A landscape with many peaks, sampled at points; each row gives a point and its height.
From any point a climber steps to the highest of the 5 points nearest to it. It stops when none of these is higher. Distance is the straight distance between rows; heights are no part of it.
Gade h=345: [ 42.8  27.8   2.3   9.0  -1.9  -8.9 -28.5  42.6]
pipo h=463: [ 28.0  -7.8  14.4   6.9 -12.2  -7.1 -10.8 -16.7]
nokid h=497: [-68.5 -19.0 -19.2   3.8   5.1  21.6  17.8 -19.4]
lepub h=461: [-74.0 -17.0 -30.6  -2.5  11.9  20.2  22.9  -6.3]
mon h=358: [-14.2   1.7  13.2 -16.1   5.5 -19.5 -23.0   2.6]
fatan h=586: [-63.0 -18.0 -17.7  -5.8   8.0  15.7  16.3 -14.6]
rezik h=346: [ 25.5  -9.9   1.3   7.2  -1.5  12.3  29.5 -21.7]
vof h=841: [  9.3  -1.8   3.5  -6.1   2.2  -2.5  16.1 -12.9]
ruvun h=566: [  0.3   4.4   7.8 -10.4   4.0 -13.9  -4.7  -3.3]
kib h=410: [ 66.8  13.2   8.4  10.1 -17.4   8.3  -7.8  40.1]
muno h=712: [-18.4  -5.7  -0.8  -6.9   8.1  -1.4   8.4 -20.1]
Figi h=899: [ 41.8  16.2   9.1   2.0  -4.1 -10.9 -16.6  25.6]
Bere h=514: [ 71.4   8.9  10.6  14.2 -29.6  16.1  -9.1  42.0]
Nedi h=771: [-24.9  -4.8  -9.7  -1.0  14.6   1.2  29.7 -16.6]
tib h=415: [-30.3 -11.7 -22.7  10.1  10.0  15.9  32.1 -31.7]
datop h=600: [ 35.0   3.1  10.0   6.2 -12.4  -3.5   0.3  -2.2]
dem h=321: [-61.5 -10.8 -19.4 -15.3  23.4   6.7  21.3  -0.6]
Zoki h=721: [  2.8  -6.7  13.6  -1.0  -1.6  -1.1   9.1 -22.6]
Sim h=713: [-51.7 -27.6 -10.3  10.0  -3.9  24.0  10.8 -37.5]
nizut h=266: [ 21.7  14.4   2.5 -11.2   6.3 -19.8  -9.9  15.3]
Ruzok h=500: [ 48.5  13.3  14.4   6.3 -11.5  -5.1 -15.2  18.2]
Ledi h=748: [-27.2 -18.7  -7.5   1.7   5.0  11.0  11.9 -31.9]
Fif h=592: [ 67.5   8.8  14.4  14.9 -30.2  11.5 -16.7  31.0]
bafe h=59: [ 29.6  31.0   3.2   4.8   3.3 -18.3 -41.7  36.9]
Korig h=671: [-37.0 -11.3 -15.9   0.5   8.3  12.1  18.9 -25.1]
Muzi h=746: [ 64.4  13.8  16.0  22.4 -23.6   8.9 -30.7  34.3]
Kiral h=534: [-46.8 -21.6 -25.3  14.8   2.7  25.9  16.1 -38.1]
kopit h=693: [-70.9 -23.0  -4.1 -10.9   8.8  13.5   7.0  -5.9]
safit h=639: [-35.3  -5.9   3.4 -16.2  12.2  -7.5   2.4  -5.8]
dabof h=601: [ 35.2   7.4   5.1   4.2  -8.4 -11.9   2.2   4.2]
Tuf h=501: [ 36.6  13.8  12.6   5.8  -8.7 -12.5 -31.1  15.6]
Tesin h=225: [ -6.0  12.1  -4.3 -15.6  17.8 -16.4   8.9   6.1]
Dedet h=637: [ 21.8  -3.7   7.2   5.1  -6.2   0.0  16.0 -18.1]
Dolis h=462: [-51.7 -18.3 -24.3  11.4   4.3  25.7  21.5 -33.5]
Tenil h=557: [  4.4   9.2  -5.1 -15.0   8.4 -11.7  16.3  -0.8]
nire h=521: [25.3  9.3  4.2 -7.8  7.4 -8.3  8.4  0.3]
Gutel h=389: [57.5 23.5  5.3  2.5 -7.7 -8.4 -1.6 40.4]
poka h=751: [ 60.0  22.6   5.1  17.8 -15.7   3.5 -23.8  48.3]
lemog h=528: [ 14.1   1.3  12.3  -0.7  -7.0 -13.9 -17.9  -4.6]
vogar h=551: [ -3.6 -12.3  -7.4   9.8   0.7  17.1  27.2 -34.7]
ketub h=562: [-66.7 -20.3 -15.2 -14.0  14.6   9.0  18.3  -3.8]
vabep h=483: [-49.8  -7.7 -24.2  -5.4  18.3  14.2  31.2 -13.9]
libo h=429: [ 16.3  12.0   9.1  -7.8   5.2 -17.5 -11.6   7.1]
Vub h=851: [-66.7 -17.0   4.7 -21.1  10.2  -1.1  -0.9   2.3]
muz h=665: [ 10.2   5.2   5.0  -4.5  -0.1 -11.0   1.6  -6.0]
tur h=187: [-19.2   6.5  13.8 -21.3   8.4 -21.5 -25.7  13.5]
zil h=737: [-18.0 -11.7  10.4  -6.5  -2.8  -4.4  -4.2 -24.2]
Gige h=258: [ 36.4  27.4   7.5  13.3  -5.2 -15.8 -46.5  35.1]
pasog h=426: [ 50.0   6.1  17.9   7.8 -19.6  -2.5 -16.2   3.3]
rul h=901: [38.1  6.0  2.7  0.6 -7.7 -3.7 11.2  6.2]
Ferug h=611: [-74.7 -35.5  -7.7   4.1  -0.5  21.8   4.6 -19.8]
gude h=783: [-38.8 -19.2  -1.4  -0.9   2.1   3.3   6.5 -29.5]
zunek h=328: [ 37.7  33.5  -5.3   0.0   3.7 -19.1 -21.7  36.4]
tapag h=255: [ 19.9  14.6   7.2  -3.1  -1.0 -20.2 -29.0  14.8]

For each start below, name the point where the climber stops.
pipo: vof
dem: Vub
lepub: Vub
ketub: Vub
bafe: Figi
ruvun: vof
lemog: vof
